Points on a hilly landscape, in no order, each with its height.
A ball rolls from a point to whichever of its 2 nearest points has the largest drop for the distance, and stops where none of them is lower. Distance is the straight distance between rows; heights are no part of it.
ziga height 3.07: [105 137 112 151  76 127  60 122  96 141  89 145 149 122 138  80 143  92
 115  96 166 181 136 103 117 119 121 134 164  68 160 108]
Gar height 8.42: [133 152 137 136 159 103 130 130 115  93 144 111 129 149 131 145 159 131
 128 203 141 161 138  89 148 154 110 148 147 183 173  79]
vunok height 5.80: [174 122  94 161  80 142 162 125 110 147 151 128  87 174 159 129 142 113
  99 134 162 187 129 145  92  91 125 146  82 126 135 127]
mupoz height 2.72: [181 139  94 143 105 116  99 150 149 152  83 172 106 135 123 154 121 147
 109 183 112 139 186 126 158 123 138 130 157  98 137  86]
puda height 8.63: [ 75 132 119 113 156 161 172  64 144 164 121 123 145 163  82 172 107 145
 130 171 115 154 119  88 147 126  78 173 148 153 160 111]
vig height 2.79: [ 85 157 124 133  67 128 201  87  70 168 130 122 184 124 145  97 105 134
 148  74 139 106 151 176 137 120 137 125 144 129 122 122]
Div height 1.35: [ 68 130 108 117 142 146 117  89  77  71 159 123 156 107  85  58 184 143
 127 113 173 131 120  86 120 146 143 153 171 139 151  94]
Mativ height 2.75: [111 129  79  91 165 126 159  98 125 123 144 143  80 133 144 196  94 136
 121 133 107  96 153 147 185 109  98 140 107 173  81 111]
fepu height 5.96: [176 125 104 164 137 172 176 168 136 146 149 147  70 161 123 160 148  94
  86 117 179 151  96 163 102 114 138 142  88 110 172 113]
tar height 8.24: [119 108 100 102 156 139  94 139 128 122 176 108 138 118 128 154 103  89
  61 167  99 129 136  77 125 141 142 159 128 204 151 119]
zege height 3.24: [136 109  90 103 146 155 120 128 182  96 134 153  85 135 148 214 150 117
  95 136 124 144 138  84 135 106 124 127 101 131 114 163]
lam height 2.50: [151 133 160  86 168 103 181 137 117 161  98 156 166  59 106 102  69 113
 166 122 142 126 145 129 115 182 138  83 142 126 138 103]
savoz height 8.33: [124 123 105 152 147 145 132 140 131 115 174  89 154 140 142 161 142 117
  96 190 114 121 150 100 148 134 102 178 154 194 184 118]
tav height 7.13: [113 121 176 140  89 166 207 139 129 170  68 126 136 137  91 152 107 185
 101 158 129 119 117 203 159 107 146 164 153 107 120 131]
tiz height 5.66: [160 104  75 161 124 153 151 115 116  98 148 127 137 141 177 122 144 111
 155 115 145 202 135 125  75 100 111 116  87  90 107 153]
vavem height 2.60: [115 157  99 104 136 108 114 149  87 101 106 150 102 106 131  76 115  67
 111  76 135 145 133 157 118 129 140 134 120 122 108  98]
Zubaz height 2.33: [175 157  91 111 126  94 138 159  99  84  93 168  99 156 139 151 126 152
 105 160  85 137 173 123 136 113 137 121 125 118 125  91]
Ligo height 4.40: [103 121 132 128 148 120 137 166 167 100 119  93 116 139 145 110 165 104
 102 110 128  97 105  91 124 135 168 114 138 173  94 113]
dima height 2.29: [161  85 124 146 106 107 105 165  87 133 136 155 149 113 156 110 126 171
 147  94 132 114 119 147  90 121 144  84 134 125 116 157]
paruf height 3.70: [ 58 118 154 107 102 151 124  67 136 154 138 158 108 142  97 146 123 123
  96 127  83 115 104 177 140  95  90 176 119 111 172 206]
nuko height 2.65: [196 136 111 190 131 126  98 164 151 129 126 129 114 150 112 131 150 116
 114 143 118 152 151  96 166 127 150 139 167 108 174 100]
valuz height 2.23: [150 131 130 199 164 131  66 150 143 123 118 111 120 168  75 152 155 121
 177 147 107 134 140  51 172 132 150 159 154 110 179 103]
rala height 6.36: [170 127 156 157  98 165 129 150 176 168 131  76 130 173  75 196  96 154
  58 135 108 126  87 164 166 106 124 137 126 114 120  96]
Gova height 3.26: [ 97 126  83  86 151 103 109 130 148  78 126 160  37 124 158 180  98 135
 114 166 140 117 151 124 157 101  81 175  77 150  90 117]
zalu height 3.84: [147 162  85 156 171 144 100 127  94 107 167 120  84 124 140  95 130  85
 117 140 141 205 136 102 121 161 105 136 106 127 124  88]
nuf height 8.59: [118 109 107  98 138 144  58 115 143 112 116 158 198  81 170  75 142 139
 167 126 194 161 131 136 107 140 170  92 104 146 126 144]
rinek height 1.36: [132 126 116 106 161 101 156 124  99  85 156 165 127 156  90  97 128 108
 130  82 104 160 127 154  91 139 111 115 146 118 185 127]
fop height 7.42: [182  95 144 170  68 114 135 154 125 190 129 163 118 135 128 122 148 166
  99 138 113 129 137 205 135 108 125 113 100 107 128 126]
Mizi height 3.08: [189 111 166 146 146  81 160 189 177  88  80 128 131 114 131 101 170 137
 144 157 149 141 131 105  95 147 159 112 133 112 128  99]
dugad height 2.81: [ 31 111  95  93 152 153  56  94 140 111 124 100 152  97 143 108 130  72
 152  85 146 164 123 144 137 124 100 139  81 139 108 172]
lipor height 1.00: [118 146  75 135 133 133 133  84  87 111 159 113 161 126 173 133 106 150
 137 131 133 125 147 120 152 135 139 118 118 178  55 110]
reme height 8.50: [ 83 117  88 113 146 147 133  90 163 119 154 145 163 133 161 113 138 146
 128 155 142 123 155 127 109 113 121 162 136 159 141 155]
Kebo height 2.46: [ 61 105 114  62 168 142  60 119 134  63 154 135 121  91 121  93 159  92
 166 112 143 135 142 109 132 154 142 109  99 140 108 153]
vilin height 7.66: [130 157 137 118  59  79  91 124 107 159  84 159 125 139 179 109 103 105
 108 125 107 153 130 170 113 127 116 102  96 104 117 102]
daza height 4.82: [105 167 176 126 124  80 199 106 143 161 113 101 132 142 143 111 156 132
 103 124 119  86 108 158 126 167 132  84 154 132 138 105]
nokoz height 8.62: [139  80 107 124 120 169  61 159 106 146 137 126 175  80 123  78 124 107
 131 116 198 146 134 132 104 146 168  96 111 127 111  99]
Lume height 0.62: [ 91 135  90 133 154 111 149  93  77  80 156 156 147 131 109  57 171 130
 128 105 134 182 131 127 107 153 142 108 158 128 166 111]
Tev height 2.92: [128  80  87  92 146 177  66 125 146 131 141 155 126 116 121 176 132 120
 122 137 117 143 146 107 137 124 129 119 119 157  81 173]
popas height 5.57: [171 111  86 159 108 142 122  94 140 113 124 155 117 139 180 108 156 116
 212  98 179 202 116 157 116  80 122 134  44 100 109 168]
gego height 7.86: [192 159 106 117 144 129  78 159 125  82 141 150  87 129 139 156  89  89
  99 125  94 174 153 107 100 121 131 125 113 100 165 147]
totuz height 3.02: [148 155 200 126 177  95 200 138 122 163 100 141 187 112  96 139  63 144
 142 120 140  77 111 162 109 174 157 114 141 142 175 116]
mip height 3.09: [ 40 132 115  87 134 136  40 106 176 137 110  89 131 100 119  95  86  90
 153  91 132  97 128 163 117 134  96 140  85  94 127 185]
pavub height 3.83: [141 119 245 160 117  91 203 193 156 144  55  94 169  83 123 119 126 177
 144 137 126  75  98 127 124 147 144 100 165 109 129 129]
gofis height 3.00: [110 119 129 131 123 115 111 128 103 146 163 141  74 164 110 155 130 122
 114 127 102 134 111 136 137 116  73 132 113 138 142 115]
vusot height 3.44: [181 113 205 160 136  67 192 192 186 118  42 108 155  98 149 104 130 170
 122 136 142 109 105  97 116 127 145 116 135 123 153  85]
mimir height 2.71: [162 119 141 164 148  98 132 139 113 112 122 124 130 111 109  96 163 145
 162 141 156 169 127  96  95 162 139  89 156  85 133  66]
nizu height 4.55: [140 174 220 130 144 103 152 100 156 175 135 110 125 142  99 135 139 111
 125 111  91 102  90 129 143 159 107 126 158 114 141 145]
monu height 7.22: [123 106 185 179  63 169 154 142 127 197  69 122 186  96 126 111 133 192
 128 163 142 109 133 190 151 120 153 156 173  80 136 163]
turus height 4.11: [131 180  94 166 173 105 127 123 111 113 134 126 104 111 185 112 120 109
 119 136 174 173 123 145  99 166 109  97 131 124 131  92]
sog height 2.64: [125  78 108 102  99 170  39 135 120 109 125 132 145 130 108 120 155 146
 167 143 127 124 147  85 109 116 134 122 141 123  98 160]
posu height 1.30: [ 92 171 126  91 106  97 117 112 105 105 112 118 153 103 164 102  99 144
 169 148 151  84 157 123 133 130 153 101 115 143  43 125]
mife height 3.01: [143 117 100 129 135 145 104 167  92 116 116 169 118  93 184  78 136  74
 136  89 168 167 127 140 143 110 109 148 142 124  90  98]
teli height 2.70: [126 143 152 125 115 143  66  97  80 131  99 145 147 111  91 118 135 118
 163 114 163 146 115  63 144 151 106 127 198  84 165 101]
Nibu height 8.43: [103 128 123 133 157 143  95 125 147 150 140 122 125 100 144 118 149 130
 128 160 134  67 141 112 155 144 129 163 183 141 137 154]
tipok height 3.69: [132 155 188  88 121 152 182 113 103 139 110  92 158 138  65 131 114 138
 160  99  93  76 131 114 125 129 148 128 182 136 110 198]
zefi height 2.02: [150 134 141 110 145  82 118 136  85 129 128 163 121 116 102  78 102  85
 140  67 112 126 111 171 112 147 136  97 149  99 145 131]
ton height 4.81: [111 118 120 176 113 126 137 158 131  93 144  66 122 123 172  92 215 111
 110 151 151 117 117  99 138 141 125 114 144 162 101 123]
Lipo height 6.13: [195 124 134 156 130 167 149 162 167 155 169 128 123 154 105 191 115 132
  78  92 155 146  96 151 139 116 133 127 104 127 153 115]
rup height 3.56: [139 109 102 108 123 155 135 114 209  78 178 134  93 134 165 191 133 103
 114 138 133 136 135 108 111  58 111 164  55 115 138 206]
zugeb height 8.53: [ 53 121 128 134 147 117 140  89 107 141 126 127 106 137 126 126 141 116
 138 200 131 133 125  75 155 137  81 178 169 170 143  97]
Meba height 4.41: [ 88 173 127 146 152  71 157 117 130 124 105 139 115 133 180 111 160 139
 124 154 159 111 131 153 130 174 121  87 143 125 107  78]
moba height 1.91: [125 126  74 124 176 145 153 116 105 140 181 117 147 142 131 136 139 150
 152 161 138  82 143 142 184 123  86 137 130 186  82  97]
deru height 2.22: [155 130 141 170 115 114  78 115  78 127 123 107 157 143  72  90 165 146
 183 119 140 142 117  66 159 164 145 112 177 100 164  60]
Sufik height 3.46: [149 117 238 149 134 103 208 174 161 194  63 108 190  77 115 143  67 180
 140 133 121  86 114 135 119 158 181 110 135 141 179 122]
tive height 1.97: [134 152 139  63  93 115 147 103 103 157  80 159 149  73 134 107  83 132
 160 125 138  96 177 127 108 157 159  98 129 114  87 115]
sime height 5.33: [139 125  99 212 105 143 118 119 173 113 142  63 103 147 184 140 153 164
 158 153 150 106 125 142 126 104 123 130  80 113  82 162]
pazus height 7.77: [157 130 121 121 103 103 100 132 127 131 112 147  90 150 134 145 101  79
  90  86 103 181 128 141  95 134 127  77  77  73 135 135]
Pibin height 3.88: [128  98  65 134 125 110 156 101 170  74 195 118  80 151 171 158 172 137
 158 138 126 135 133 108 127  60 135 164  38 174 134 171]
lut height 1.93: [175 118  86 123 110  90 106 174  69  83 122 161 123 106 143 120  97 156
 143 129 100 118 163 128 120 114 158 113 130 114 116 117]
gozu height 7.96: [159 141 115  95 148 137 110 171 147  96 154 116 101 139  83 197  58  78
  57 103  90 125 143  99 111  94  95 134  99 126 165 146]
gofa height 8.55: [101 135 106  89 124 138 103  99 134 133  97 175 181  92 179 106 143 112
 128 157 150 155 153 144 121 140 157 125 164 139 116 136]
pidi height 3.80: [124 153 160  68 155 131 150 140 160 145 109  94 139 138 122 145 116  92
 105 115  91  90 106  95 133 154 159 117 150 181  86 102]
vuvil height 6.83: [123 128 159 100 132 142 182 125 148 129 152 122  93 145  95 192  87 180
  98 122  89  88 106 169 163  93 114 148 107 120 117 153]
nez height 6.60: [155 149 169 151 112 142 167 180 150 130 135  74 109 177  94 172  96 174
  92 163  98  87 122 162 161 115  93 137 132 133 104 105]
Daki height 2.26: [125 106 112 114 106 133  79 151  91 133 132 134 114 146 100 136 162 158
 153 139 113  91 106 102  99 151 135  95 156 143 112 136]
larib height 1.56: [150 120 139 164 136 120  77 145  82 132 148  99 103 155  61 137 141 141
 162 119 129 109  99  51 136 161 151 106 157 115 145 117]
rerib height 4.22: [165 167 215  63 148  98 179 116 137 147 102 111 178 144  61 108 105 123
 183 101 103  96 135 104  97 146 148 107 154 122 127 136]
Kes height 2.06: [117 130 117 102  99 143 148 107  94 141 128 141 180 111 143 115 108  95
 118  68 112 104 127 152 132 134 159 108 128 161  97 161]
dotaf height 7.00: [ 92 125 176  96  98 175 182 106 142 145 117 136 159 162 106 164  96 180
 123 140 100 111  84 189 131  80 134 149 126 106  70 180]
lig height 3.36: [ 57 125 136 130 129 147  82 121 168 138 133 130 110 130 129 107 109 139
 112  99 113 101  95 197  99 120 117 148 105 108 144 200]
vafoz height 2.03: [ 67 118 135  71 141 116  82  97  97  93 177 118 139 124 133  69 155 131
 159 114 157  96 124 115 103 147 129 115 133 140 135 142]
Vutul height 3.49: [127 119  88 132 183 124  95 100 103 137 152 155  68 135 131 149 131  68
 122 107 113 187 122 134 124 148  77 136  95 110 174 115]
maruf height 7.54: [148 111 165 141  39  77 136 131 114 195  82 172 110 105 139 115 101 162
 107 138  98 112 116 178 123 116 132  97  77 106 104  88]
Zodaf height 5.14: [108 116 114 197 114 130 144 124 138  98 171  84 114 139 149 106 165 156
 139 104 130 124 110 106 111  90  98 152 131 123 111 148]
buro height 8.09: [127 127 124  72 141 137 139 142 134 103 169 104 124 165  77 189  75  97
  72 116  69 101 121  81 135 109 139 158 121 184 166 140]
Tini height 2.99: [102 145 145  85 131 146 162 106 114 150 119 108 136 121  98 142 113  73
 134  94  83  80 130  98 147 129 153 147 166 172 108 162]
Tum height 7.31: [172  98 179 171  82 170 127 173 152 181 121 114 146 119 130 151 143 197
  83 181 110 125 133 195 141 132 129 121 160 104 147 133]
kig height 5.47: [162 117  64 202 120 159 149  98 186 111 155 103 101 148 177 109 173 158
 197 125 182 165 125 136 144  55 120 164  61  82  77 154]
dak height 4.07: [ 65 131 187 125 120 121 145  52 162 163 140 125 100 119 121 136 142 138
 127 103  67 106 114 125 146 136  82 141 142 104 138 183]

Where does a ball stop that starts at each point below?
paruf: Lume
Sufik: lipor
gozu: Tini
vuvil: Tini
popas: Tini
daza: larib
pavub: larib
